Points, in no order, along strands that fork, close into loops and pass close to each other.
Two points are linked if the straight distance between their rows is under 50.2. Some points are linked to none.
K_900: [14, -27, -8, -10, 1, -25, -2, -8, 13, -11, 14, 14, -9, 1, -11, -14, 7, 9, 21, -3, -17, 7, 10, -17, 22]
K_484: [18, 4, 1, -7, 7, -13, -13, 5, 16, -3, 8, 4, 3, 17, 0, 9, -20, 5, 4, -3, -10, 10, 14, -14, 14]
K_709: [-1, 13, 12, 21, -11, 13, 2, 3, -1, 6, -3, -17, 17, -4, 4, 7, -7, 11, 11, -10, 19, 3, -5, 3, -9]
K_76: [27, -1, 1, 27, 12, 1, -2, -12, -6, 6, -1, -7, 13, 26, -7, 0, 2, -3, 20, 7, -13, -18, 26, -18, -9]
K_364: [11, 5, 22, 5, -3, 7, 28, 14, -15, -3, -14, -6, 25, -3, 18, 17, 22, 5, -30, -3, 51, -3, -6, 24, -18]
K_454: [17, -5, -5, -4, -10, -10, 14, 13, 10, -12, 18, 16, -13, 5, 30, 11, -9, -11, -20, -13, 13, 17, 6, 7, 9]
K_344: [-16, -14, -12, -9, -18, 28, 36, -7, -14, -3, -26, 21, 3, 1, -18, 8, -9, -36, -11, 19, -16, -25, -29, -7, -4]
K_859: [-8, 3, 2, -11, 16, -1, -30, -27, 24, -13, 6, 5, -12, -19, 13, -27, 15, 3, 18, -13, -14, 5, -6, -1, -2]
K_45: [-6, 3, 15, -2, -7, 7, 16, 7, -14, -5, -24, -11, 14, -6, 11, 1, 14, 5, -19, -8, 28, -2, -12, 24, -28]
K_748: [22, -4, 8, -8, -4, -11, 5, 3, 11, -5, 4, 8, 5, 38, 10, 16, -20, -7, -11, -7, -15, 8, 4, -9, 3]
K_635: [10, 35, 21, 19, 8, -1, -7, 20, -5, -14, -6, -18, 38, -28, 3, 2, 31, 9, 5, 5, 43, 3, -16, 11, -19]
K_920: [27, -10, -18, -13, -10, -2, 23, 8, -8, -6, 27, 3, -14, 57, 9, 8, 5, 16, 4, 9, 2, 3, 26, -27, 0]
K_160: [20, -3, 8, 40, -14, 10, 8, 2, 9, -4, -13, 24, 22, 1, 10, 9, -9, -33, 3, -24, 5, -14, -7, 5, 0]
K_61: [-12, 19, 10, -1, 2, 4, -30, -7, 14, 2, -4, -7, 6, -15, -9, -11, -10, 7, 8, -13, -16, 10, -9, 1, -6]
K_599: [16, -3, 17, 0, 11, -20, -8, 5, 9, -7, -25, 11, 21, -29, -15, -5, 2, -1, -19, 4, -8, 0, 1, 12, -1]
K_283: [29, 20, 17, 20, 5, 3, 12, 2, -6, -7, -5, -13, 35, 4, 8, 16, 24, 13, -1, -1, 36, -5, -5, 1, -18]
K_788: [33, -8, -8, -1, 12, -32, 0, 7, 10, -12, 13, 2, -4, -14, 11, 6, 5, 9, -2, 0, 6, 14, 26, -11, 14]
K_476: [-13, -8, 5, -7, 1, -17, -2, 6, -3, -7, -11, -7, 4, -24, 5, -15, 11, 21, 0, 1, 11, -3, -12, 22, -7]
K_138: [-8, 5, 3, -13, 11, -17, -17, -8, 21, -12, 4, 10, -17, -22, 21, -7, -7, -16, -12, -13, 0, 23, 9, 10, 3]
K_305: [16, 16, 10, 31, 7, 0, -15, 2, 9, -2, 4, -5, 19, -19, 13, 3, -7, 3, 16, -11, 27, -2, 3, 7, -5]
K_191: [44, 4, 5, 31, -10, -2, -3, 2, 10, -10, 3, 11, 35, 29, 7, 14, 10, -3, 24, -13, 10, -13, 10, -13, -10]
K_219: [-11, 8, 0, 12, -16, 12, -6, -2, 12, -10, 14, 10, -12, 10, 28, -1, -7, -17, 8, -28, 18, 4, -18, 10, -5]
K_827: [8, -16, -6, 4, 1, -13, 14, 0, -12, 2, -11, -7, -10, -14, 2, 2, 12, 12, -6, 8, 1, -2, 6, 2, 4]
K_781: [34, 0, -7, -2, 17, -37, -1, -2, 14, -20, 7, 0, 6, -34, 2, -5, 27, 4, -2, 12, -3, 5, 13, -11, 2]
K_42: [-6, -1, -14, 5, 9, 0, -18, -6, 5, 2, 19, -5, -5, -19, 7, -5, -22, -4, 12, -10, 1, 10, 9, 0, 18]
K_35: [4, -9, -5, 5, 6, 26, 25, -19, -34, 14, -26, -10, 1, 5, -7, 26, 2, -11, -21, 9, 15, -9, 17, 3, -7]
K_501: [0, 17, 8, -4, 15, -19, -8, 22, -9, -2, 11, -28, 8, -18, 6, 6, 1, 22, -10, 3, 34, 14, -4, 8, 5]
K_408: [-24, -6, -10, -12, -4, 2, 10, -4, -15, 7, -20, 1, -38, -12, 2, -3, 1, -21, -25, 9, -16, 3, -6, -2, -12]
K_758: [-20, 13, 3, 13, -12, 19, -25, -8, 12, 15, -3, 4, 9, -2, -10, -12, -12, 3, 20, -14, -16, -7, -17, 2, -5]
K_90: [-23, 4, -13, -2, -11, 13, 21, 11, -21, 5, 19, -6, -27, -9, 27, 7, -15, -9, -19, 6, 36, 9, -9, 16, 5]
K_567: [-6, -12, -14, -9, -2, -8, 26, 16, -23, -5, 24, -1, -38, -1, 20, 8, 14, 13, -14, 3, 30, 8, 0, -3, 14]
K_296: [-9, 6, 9, -7, 4, -14, 10, 7, -12, -9, -6, -8, -27, -9, 33, 0, 17, 8, -28, -9, 26, 8, 0, 11, -15]
K_711: [-34, -18, -6, -22, 4, -11, -10, -7, 8, -1, 1, 3, -16, -24, -2, -15, -9, -1, 2, -5, -15, 9, -9, 9, 18]
K_728: [-14, -9, 0, -6, -2, -4, 14, 14, -14, -7, 11, -3, -31, -15, 25, -4, 1, 2, -18, -4, 25, 12, 2, 17, 9]
K_247: [-12, 20, 30, -12, 5, -9, -29, 10, 21, -4, -16, -8, 35, -31, -17, -16, 13, 1, -12, 7, -13, 11, -13, 9, -16]
K_337: [12, 21, 10, 23, 19, 10, -23, -14, -8, 24, -9, -12, 7, -16, -17, 1, 8, 8, -9, 14, -21, -11, 31, -9, -11]
K_819: [-19, 15, 7, 37, -16, 29, -4, -5, 0, 6, -21, 21, 1, 4, -5, 2, -2, -31, 19, -23, -15, -16, -23, -5, -14]
K_205: [-34, 5, -14, 0, -17, 21, -13, -11, -4, 9, 3, -4, -10, -11, -6, -12, -12, -7, 23, -6, -6, -2, -25, 4, -1]
K_777: [15, -5, 17, 11, -8, -14, -9, 10, 24, -16, -5, 15, 35, 1, 7, -2, -21, -12, -1, -16, 3, 5, -17, 8, 8]
K_406: [14, -13, -8, -20, 0, -23, 16, 24, 7, -5, 27, 15, -27, 8, 21, 18, -5, 4, -21, -7, 25, 25, 19, 9, 26]
K_280: [3, -7, -18, 9, -25, 31, 37, -8, -11, -4, -6, 24, 3, 13, -4, 12, -9, -42, 4, 19, 0, -27, -23, -2, -2]
K_291: [-15, 25, 23, 10, -9, 17, -21, 0, 4, 14, -21, -19, 30, -19, -19, -9, 18, 15, 11, -3, 4, -5, -15, 12, -25]
K_395: [5, 26, 19, 4, 6, -9, -7, 21, -5, -13, 8, -24, 25, -15, 19, 5, 10, 9, -11, 4, 48, 12, -12, 12, -9]
K_255: [-37, 2, -7, -23, -1, 7, -20, 11, -6, 24, 2, -20, -17, -23, 1, 0, -17, 5, -14, 3, 8, 20, 0, 11, 11]
K_322: [-42, 1, 2, -23, -10, 5, -18, 14, 1, 10, -1, -16, 4, -24, 7, -7, -14, 1, -13, -5, 19, 3, -1, 24, -3]
K_502: [20, 7, 15, -2, 6, 11, 23, 6, -22, -1, -14, -14, 24, 14, 10, 31, 17, 8, -31, -2, 36, 4, 10, 7, -11]
K_503: [-26, 3, -19, -11, -10, 26, 9, -7, -6, 13, 11, -7, -18, 6, -19, -2, -18, 2, 21, 23, -11, -5, -14, -14, 5]
K_776: [10, -15, 19, -10, 0, 18, 29, -1, -11, 2, -32, -2, 26, 19, 5, 23, 8, -3, -34, -2, 26, -5, 2, 18, -13]
K_961: [-27, -6, 7, -20, 9, -7, -29, 2, 19, 10, -8, 10, -9, -25, -6, -15, -10, -7, -16, -10, -26, 13, 1, 4, 19]
K_724: [-6, -21, -37, -26, -1, -7, 22, -1, 8, -20, 39, 9, -36, 14, 1, -4, 0, 10, 28, 1, 7, 10, -1, -4, 24]
K_159: [-18, -1, 0, -12, -10, -3, 18, 8, -19, -2, -21, -5, -29, -3, 19, -3, 12, -6, -31, -1, 2, 3, -3, 10, -22]
K_13: [13, 5, 20, -4, 14, -23, -17, 3, 19, -6, -8, 11, 9, 18, 3, -4, -2, -8, -11, -4, -37, 3, 3, -21, -3]
K_996: [-12, 15, 7, -10, 18, 1, -27, -9, 0, 11, 13, -20, -20, 3, -6, -5, 0, 19, -1, 11, -18, 13, 20, -16, 3]
K_609: [3, -10, -2, -8, 15, -28, 5, 7, -3, -4, -8, -3, -28, -30, 0, 2, 20, 6, -17, 1, 4, 8, 17, -2, 12]
K_441: [10, 2, 7, 20, -5, 5, -2, -2, -2, -5, -12, -5, 21, 16, -8, -1, 10, 14, 21, -8, -4, -17, -14, -5, -7]
K_181: [-30, -3, 7, -17, -29, 22, 34, 8, -6, -6, -19, 23, 3, 17, 10, 3, -1, -25, -27, 2, 18, -9, -34, 31, -15]
K_202: [34, -4, -3, 15, -13, -6, 10, 2, 3, -8, 12, -2, 8, 28, 10, 5, 6, 7, 12, -7, 8, -9, 5, -13, -9]
K_204: [14, -5, -6, 3, 0, -8, -6, -2, 8, 7, 14, -2, 9, 19, -17, 2, -26, 9, 16, 8, -17, -8, 16, -9, 17]
K_798: [-10, -20, -5, -14, 3, -19, -9, -5, 16, -11, 3, 16, -5, -5, -8, -14, 6, 4, 7, -6, -26, 3, -10, -3, 18]
K_188: [-7, 12, 10, 26, 3, 18, -14, -21, -3, 18, -16, -5, 11, -11, -19, -13, 14, 6, 6, -2, -21, -20, -1, -1, -20]
K_315: [-14, 1, -12, -18, -1, 7, -13, -13, 8, 1, 22, -6, -18, 26, -8, -3, -19, -4, 20, 5, -18, 12, 2, -15, 16]
K_565: [1, -13, -14, -5, -2, 9, 12, 7, -11, 7, 13, -2, -1, 29, -17, 12, -33, 4, 13, 20, -12, -7, 4, -11, 17]
K_722: [-33, -26, -4, -34, -5, -11, 5, 15, -2, 7, -6, 8, -20, -19, -16, -3, -7, -4, -8, 6, -13, 11, -13, 9, 22]
K_887: [-15, -10, 2, -16, 7, -14, -4, 1, -6, 13, -1, -4, -38, 1, -15, -2, 7, 11, -5, 11, -24, 12, 9, -13, 12]
K_760: [9, -2, -10, 25, 11, 22, 13, -13, -30, 22, -25, -14, 7, -6, -14, 10, -2, 2, -9, 3, 11, -16, 13, -3, -9]
K_66: [-2, -7, -1, 4, 2, 7, -8, -12, 1, 7, -12, 12, 1, 6, -16, -6, -3, -3, -2, 3, -39, -10, -3, -8, 3]
K_384: [2, 28, 15, 7, 16, 5, -27, -13, 7, 14, -16, -8, 5, -28, -4, -8, 5, 1, -20, 2, -18, -2, 16, -2, -12]
K_183: [2, 23, 22, 14, 2, 12, -22, -1, -1, 16, -23, -11, 40, 5, -15, -1, 11, 6, 0, 1, -3, -5, -4, -2, -19]
K_199: [17, -1, -8, 27, 8, -4, -9, -12, -4, 7, 18, 2, -9, 30, 4, -4, -2, -3, 19, 6, -29, -13, 40, -17, -2]
K_884: [-13, -11, -17, -4, -5, 1, -2, 0, 7, -6, 16, 12, -15, -8, 13, 3, -28, -15, 5, -9, 8, 13, -3, 11, 17]
K_842: [17, 31, 13, 14, 14, -8, -10, 10, 0, -7, 0, -13, 31, -30, -11, -5, 21, 9, 9, 13, 20, 6, -2, 3, -20]
K_950: [-1, 26, 21, 18, 4, 10, -30, -10, 18, 5, -1, -1, 23, -7, -18, -12, 20, 19, 29, -11, -10, -12, -10, -10, -15]
K_636: [-7, -9, -26, -19, -15, 8, 23, -3, 6, -16, 33, 5, -18, 17, 8, -4, -5, 1, 24, 4, 16, 2, -17, -1, 15]
K_447: [12, 5, 0, 3, 11, -11, -19, -10, 13, 0, 25, 5, -14, 40, 7, -4, -7, -1, 20, 4, -29, 4, 31, -29, 3]
K_664: [-7, 10, 8, -12, 8, 7, -25, -4, 1, 14, 3, -4, 11, 37, -30, -6, -20, 11, 9, 7, -39, 2, 8, -18, 6]
K_215: [-23, -13, -12, -23, -9, 13, 11, 5, -15, 12, 1, -5, -31, 0, -25, 3, -10, 12, 6, 25, -8, 0, -11, -5, 6]
K_963: [11, 3, -8, 24, 4, 2, -1, -8, 5, 2, 0, 4, -4, -5, 4, -4, -5, -9, 4, -9, -6, -7, 8, -2, -5]
K_829: [-5, 17, 8, -30, 30, -20, -27, 5, 14, -12, 18, -19, -4, -15, 8, 1, 12, 14, -7, 6, 3, 31, 9, -9, 2]
K_999: [-3, 16, 21, -25, 14, -28, -25, 13, 20, -17, -1, -5, 30, -34, -9, -15, 10, 2, -4, 14, 0, 26, -7, 18, 0]
K_259: [21, 0, -23, -1, 7, -12, 7, 12, -10, -4, 34, -8, -12, 57, 0, 5, 6, 8, 19, 8, -7, 5, 45, -33, 9]
K_22: [-9, -8, -13, -19, -8, 5, 9, 4, 1, -9, 31, -6, -18, 15, 23, 0, -2, 18, 14, -8, 25, 13, -9, 6, 13]
K_250: [9, -9, -7, 2, -11, 31, 43, -4, -32, 10, -16, -4, -9, 17, 10, 26, 3, -6, -21, 5, 29, -2, 0, 6, -7]
K_957: [4, -9, -22, 4, -12, 31, 43, 1, -25, 6, 3, 3, -14, 13, -2, 24, 6, -14, -8, 21, 21, -17, -6, -3, 1]
K_857: [-11, -5, 16, -4, -5, -15, -12, 10, 20, -15, -8, 22, 23, -2, 17, -5, -27, -23, -14, -22, 0, 5, -17, 21, 9]
K_147: [7, 10, 11, -1, 15, -4, -18, -7, -3, 15, 7, -14, 8, 25, -25, -6, 5, 29, 13, 15, -32, 2, 23, -16, 4]
K_682: [43, 8, 7, 21, 15, 3, 7, -9, -20, -2, -7, -20, 32, 15, -8, 13, 33, 8, 9, 15, 16, -18, 25, -18, -20]
K_292: [6, 3, 19, 15, 11, -5, -20, -11, 16, -5, -21, 20, 12, 3, 0, -13, 0, -22, -14, -16, -39, 0, 1, -7, -3]
K_598: [-21, -4, -13, -16, -23, 15, 37, 2, -19, -4, -7, 10, -37, -2, 11, 9, 5, -22, -24, 13, 13, -9, -16, 13, -6]
K_779: [-5, -14, -22, -1, -2, 1, 12, -9, 3, -6, 6, 14, -18, -5, 2, 0, -20, -23, 4, 4, -12, -5, -5, -4, 15]
K_112: [4, -17, -3, -1, 8, -15, 9, -4, -4, 7, -29, 12, 5, -17, -12, -6, 7, 2, -19, 2, -13, -9, 7, 9, -3]
K_702: [18, -11, -11, 3, -17, -13, 21, 8, 3, -16, 20, 1, -3, -1, 26, -5, 18, 19, 7, -15, 32, 0, -11, 7, 6]
K_379: [22, -2, 4, 15, -14, -3, 6, 12, 15, -2, -1, 17, 21, 5, 7, 9, -21, -11, 1, -17, 16, -7, -8, 14, -1]
K_121: [54, 5, -6, 23, 16, -10, 10, 2, -13, 1, 8, -12, 30, 19, -9, 14, 13, 5, 7, 12, 20, -13, 37, -18, 1]
K_893: [22, 19, 7, 30, 5, -2, -18, -1, 11, -7, -2, -12, 22, 8, -13, -5, 24, 22, 38, -8, 0, -14, -11, -11, -13]
K_959: [-28, 2, -12, -11, 0, 12, -18, 1, -3, 28, 5, -17, -19, -16, -15, 3, -15, 9, -3, 12, -15, 12, 10, -5, 12]
K_706: [41, 9, -4, 33, 16, -14, -2, 0, -3, -2, 6, -12, 26, -9, -9, 3, 11, 6, 5, 8, 7, -9, 22, -15, -2]
K_275: [6, -11, 11, 28, -3, 23, 7, -16, -7, -1, -29, 17, 25, 15, -12, -3, 2, -24, 3, -10, -26, -24, -10, -7, -5]
K_561: [-17, -22, 0, -23, -1, -8, 14, 10, -14, 7, -10, 1, -24, -2, -19, 1, 0, 16, -7, 8, -7, 6, -9, 1, 13]
K_491: [-19, 26, 17, 22, -12, 24, -20, -10, 4, 19, -23, -1, 20, -23, -21, -16, 20, 0, 10, -18, -14, -16, -15, 4, -25]
K_676: [-7, 5, 2, -4, 15, -20, -13, 4, 3, -1, -2, -10, -12, -44, 18, -6, 7, 4, -19, 1, 13, 9, 14, 9, 7]
K_213: [3, -10, -22, 4, -7, 5, 31, 0, -25, -1, 21, -4, -31, 15, 13, 13, 9, 10, -1, 7, 17, -2, 5, -10, 8]
K_483: [18, -23, -23, -11, 1, -25, 14, 8, -3, -4, 13, 4, -19, 6, -13, -2, 11, 20, 19, 1, -3, 3, 11, -12, 24]
K_208: [-3, -3, -15, -1, -15, 6, 20, -1, -9, -9, 25, -5, -17, -4, 27, -3, 6, 10, 6, -13, 34, -2, -18, 13, 5]
K_832: [-14, 1, -8, -4, -2, 13, 1, -12, -13, 14, -14, -2, -36, 2, -7, -2, 2, -20, -7, 13, -27, -6, 5, -14, -4]
K_241: [17, -21, -23, 19, -24, 18, 31, -11, -13, 0, -1, 14, 8, 13, -11, 7, -9, -16, 14, 11, -1, -27, -7, -4, 6]
K_351: [-42, -1, 6, -6, -19, 2, -5, 19, -1, 3, -17, -5, 10, -21, 11, -13, -8, -11, -15, -7, 26, -4, -8, 37, -14]
K_669: [-8, 0, 7, -11, 13, -16, -26, -4, 26, -12, 1, 10, 5, -13, 6, -10, -17, -14, -4, -15, -20, 15, -1, 8, 14]
K_820: [-4, 4, -11, -10, 13, -2, -22, -15, 12, -8, 32, -2, -22, 37, 12, -2, -18, -5, 29, -7, -16, 10, 17, -21, 6]
K_36: [25, -8, 2, -2, 12, -35, -6, 2, 14, -10, -8, 15, 10, -26, -9, -5, 8, 0, -2, 6, -18, 5, 9, -2, 7]
K_554: [-10, -9, -25, -20, -13, 9, 28, 6, 2, 0, 16, 17, -15, -2, -9, 18, -23, -20, 7, 33, 2, -7, -18, -6, 23]
K_26: [9, 11, 9, -13, 14, -17, -30, -9, 23, -9, 10, -2, 10, 6, -10, -13, 13, 21, 6, 3, -34, 9, 7, -12, 3]
K_833: [-3, 19, 17, -2, 6, -9, -29, -5, 16, -7, 6, -15, 2, -10, 15, -5, -2, 3, 6, -14, 9, 15, -2, 4, -14]
K_323: [-2, 11, 6, -3, 4, -8, -16, -1, 13, -13, 7, 4, -17, -1, 22, 2, -14, -13, -2, -22, 8, 10, -2, 6, -9]
K_239: [35, -15, -6, -12, 4, -35, 13, 21, 5, 0, 20, 7, -13, 1, 9, 21, 0, 7, -16, -3, 17, 21, 30, -9, 22]
K_953: [-30, 5, -22, -7, -17, 25, -1, -6, -1, 7, 23, -9, -18, -10, 0, -4, -23, -13, 23, 15, 5, -6, -11, 5, 10]
K_736: [-15, 13, 4, -1, 11, -1, -20, -6, -3, 17, -7, -10, -16, -40, 4, -6, -1, -3, -18, -1, -6, 8, 14, -1, -3]
K_182: [1, 15, 32, -2, 4, 7, -28, -3, 15, 2, -23, -3, 36, -7, -14, -7, 9, 5, -8, -6, -19, 2, -18, -3, -21]
K_520: [-12, -20, 2, -12, -27, 12, 47, 12, -9, -6, -16, 19, 5, 10, 7, 9, 6, -15, -35, 3, 19, -10, -19, 42, -6]
K_417: [-14, -6, 8, 10, -7, -8, -8, 7, 6, -1, -19, 0, 23, -32, -14, -24, 13, 15, 3, -6, 6, -13, -17, 20, -11]
K_987: [-2, 2, -1, 32, -13, 17, 4, -18, -2, 5, -14, 25, 6, 6, -11, -9, -1, -27, 21, -9, -29, -21, -17, -5, -5]
K_103: [-34, 9, 11, 3, -15, 10, 0, 14, -7, 9, -27, -17, 14, -18, 7, -16, 11, 3, -13, -11, 30, -10, -18, 25, -29]
K_425: [13, 7, 3, 3, 22, -14, -26, -13, 20, 3, 18, 7, 0, 21, -7, -10, -9, -2, 13, 1, -51, 6, 29, -16, 11]
K_440: [2, -9, -30, -5, -1, 3, 17, 3, -15, 1, 42, -3, -35, 32, 14, 9, -6, 10, 14, 12, 7, 3, 13, -17, 12]
K_954: [-21, -13, 9, -6, 4, -9, -20, -3, 23, -15, -1, 24, 13, -3, 13, -17, -21, -28, -3, -24, -23, 11, -21, 6, 16]
K_802: [30, 1, 11, 47, -2, 3, -8, 2, 7, -2, -9, 18, 32, 5, -1, 8, 5, -15, 24, -23, 4, -11, -1, -4, -3]
K_139: [-5, -18, 2, -11, 0, 20, 19, -11, -23, 8, -41, -7, 0, 5, -14, 6, 12, 6, -19, 6, -8, -10, -10, 9, -19]
K_970: [4, 7, 1, -15, 8, -7, -6, 10, -5, 1, 4, -17, -1, 6, 7, 10, -7, 25, -9, 2, 17, 12, -2, -1, 2]
K_700: [-26, 2, -7, -14, -22, 19, 23, 8, -9, -5, -12, 12, -17, -1, 14, 2, -15, -23, -13, 0, 8, -9, -28, 20, -12]
K_784: [7, 21, 17, -24, 17, -19, -25, 5, 16, -11, 1, -9, 1, -8, -8, -6, 7, 14, -13, 13, -16, 14, 4, -9, -5]
K_44: [16, 2, 16, -8, 21, -19, -14, -2, 9, -1, 3, 11, 8, 30, -16, -10, -3, 4, -8, 6, -48, 11, 19, -28, 10]
K_399: [0, -13, -27, -15, -21, 11, 28, 1, -6, 2, 16, 12, -3, 23, -13, 9, -22, -2, 28, 24, -4, -9, -9, -7, 22]
K_684: [42, 9, 15, 27, 10, 17, 9, -3, -16, -1, -20, -15, 31, 24, 1, 23, 24, 5, 4, -2, 28, -12, 8, -14, -23]
K_905: [-21, -19, -9, -5, -11, 22, 20, -11, -25, 12, -30, 3, 5, 3, -20, 0, 1, -14, -8, 11, -9, -17, -19, 3, -9]
K_921: [-5, -4, 9, -7, -1, -17, -1, 16, 7, -10, 4, 9, 5, -21, 23, -2, -5, -6, -24, -9, 29, 11, 2, 31, 1]
K_743: [9, -7, 1, -9, -15, -1, 12, 7, 7, -9, 6, 20, -14, 25, 20, 15, -26, -19, -17, -3, -8, 10, -3, -1, 4]
K_896: [28, -4, -15, 1, -15, 7, 14, 1, 3, -11, 27, 10, -3, 50, 21, 6, -7, 5, 15, -6, -4, -6, 12, -17, 0]
K_496: [-3, 9, 8, -4, 15, -9, -34, -28, 29, -6, 8, 10, -4, -9, -7, -23, 16, 7, 5, -8, -35, 2, 7, -11, 0]
K_692: [3, 9, -2, 19, 13, -2, -26, -18, 20, 4, 17, 7, -1, -7, 3, -8, -13, -10, 22, -16, -15, -1, 14, -5, 7]
K_72: [18, -22, -23, -5, -5, -21, 15, -2, 7, -15, 23, 3, -10, -1, 10, -12, 12, 28, 23, -9, 15, 2, 0, 2, 14]
K_549: [11, -21, -22, 9, -9, 25, 31, -10, -26, 8, 1, 3, -10, 20, -12, 19, -7, -7, 4, 24, 1, -19, 10, -12, 5]
K_796: [-9, -11, -24, -3, -7, 10, 16, -7, 0, 5, 15, 20, -27, 1, -13, 5, -17, -29, 14, 30, -24, -12, -5, -16, 18]
K_298: [-27, -3, -7, -20, 10, -1, -16, -5, 0, 26, 11, -10, -39, -20, -22, -6, 6, 20, -5, 5, -30, 12, 19, -13, 21]
K_332: [8, 12, 15, -33, 25, -33, -19, 16, 26, -22, 8, -9, 11, -22, 1, 2, 4, 4, -6, 10, 16, 33, 5, 6, 8]
K_463: [-12, 11, 7, 24, -12, 14, -9, -5, 12, -4, -6, 15, -6, -2, 16, -6, -12, -27, 17, -26, -4, -6, -15, 4, -7]
K_817: [-23, 7, -24, 3, -11, 20, 3, 4, -12, 5, 27, -12, -24, -8, 16, 7, -23, -6, 8, 2, 30, 0, -13, 9, 2]
K_465: [-19, 6, -3, -10, -2, 15, -21, -8, 4, 12, 12, -10, -6, 23, -21, -14, -15, 14, 15, 5, -29, 3, -7, -5, 4]
K_767: [15, -10, 5, 29, -1, 12, 2, -17, -13, 4, -16, 5, 19, 26, -5, -3, 13, -8, 18, -8, -18, -29, 3, -10, -14]
K_618: [-21, -8, 6, -24, 7, -10, 9, 20, -19, 13, -15, -25, -4, -21, -10, -6, 20, 29, -10, 9, 19, 5, -7, 3, 0]
K_555: [-24, 8, 17, 11, -4, 0, -8, 9, 0, 5, -17, -6, 28, -27, -8, -13, 13, 10, 7, -14, 34, -11, -20, 26, -19]
K_836: [-6, 3, -9, 16, -3, 25, -1, -13, -18, 22, -15, -9, 13, -6, -20, 2, 2, 5, 2, 0, -1, -14, -3, 3, -13]
K_518: [0, -14, 2, -1, 14, 5, 2, -14, -13, 11, -20, 4, -19, 20, -15, 1, 6, -11, -13, 11, -38, -7, 15, -14, 0]
K_809: [-14, -17, 7, -23, 4, -23, 9, 19, -7, -6, 0, -12, -4, -12, 0, -8, 13, 29, -6, 1, 21, 10, -3, 16, 11]
K_821: [-1, 13, 7, 4, 2, 7, -8, 2, -2, 12, 2, -17, 5, 17, -1, 5, -17, 15, 3, 0, 3, 2, 0, -6, -12]
K_673: [25, 9, 4, 19, 7, -11, -4, 0, 3, -5, 8, -7, 33, -21, -8, 0, 4, 9, 10, 6, 18, 1, 3, 7, 1]
K_180: [6, -26, 6, -18, -11, 8, 40, 4, -12, -3, -31, 16, 8, 18, 2, 19, 13, -9, -36, 3, 10, -6, -8, 20, -6]

A piece is two or more points that can be reached from each other along the links. Count, over all rows, the pieces, the separate loops (a circle has one, a figure eight two, a Y none), the forks (points with three links) and the tips (points with one).
pieces | 4
loops | 2
forks | 10
tips | 14

A fork is a point with three links, a tip a point with one. Leave the first point through the second and follow the links. Name the first fork or tip that comes.
K_204 / K_565 | K_963
K_188 / K_836 | K_139
K_957 / K_250 | K_859
K_565 / K_204 | K_337
K_857 / K_777 | K_259
K_598 / K_700 | K_103
K_259 / K_920 | K_669
K_103 / K_45 | K_598

How many points has the smallest loop of links through each point below? Write 0 if it is on no loop.
K_138 | 14
K_842 | 9
K_788 | 0
K_777 | 0
K_496 | 0
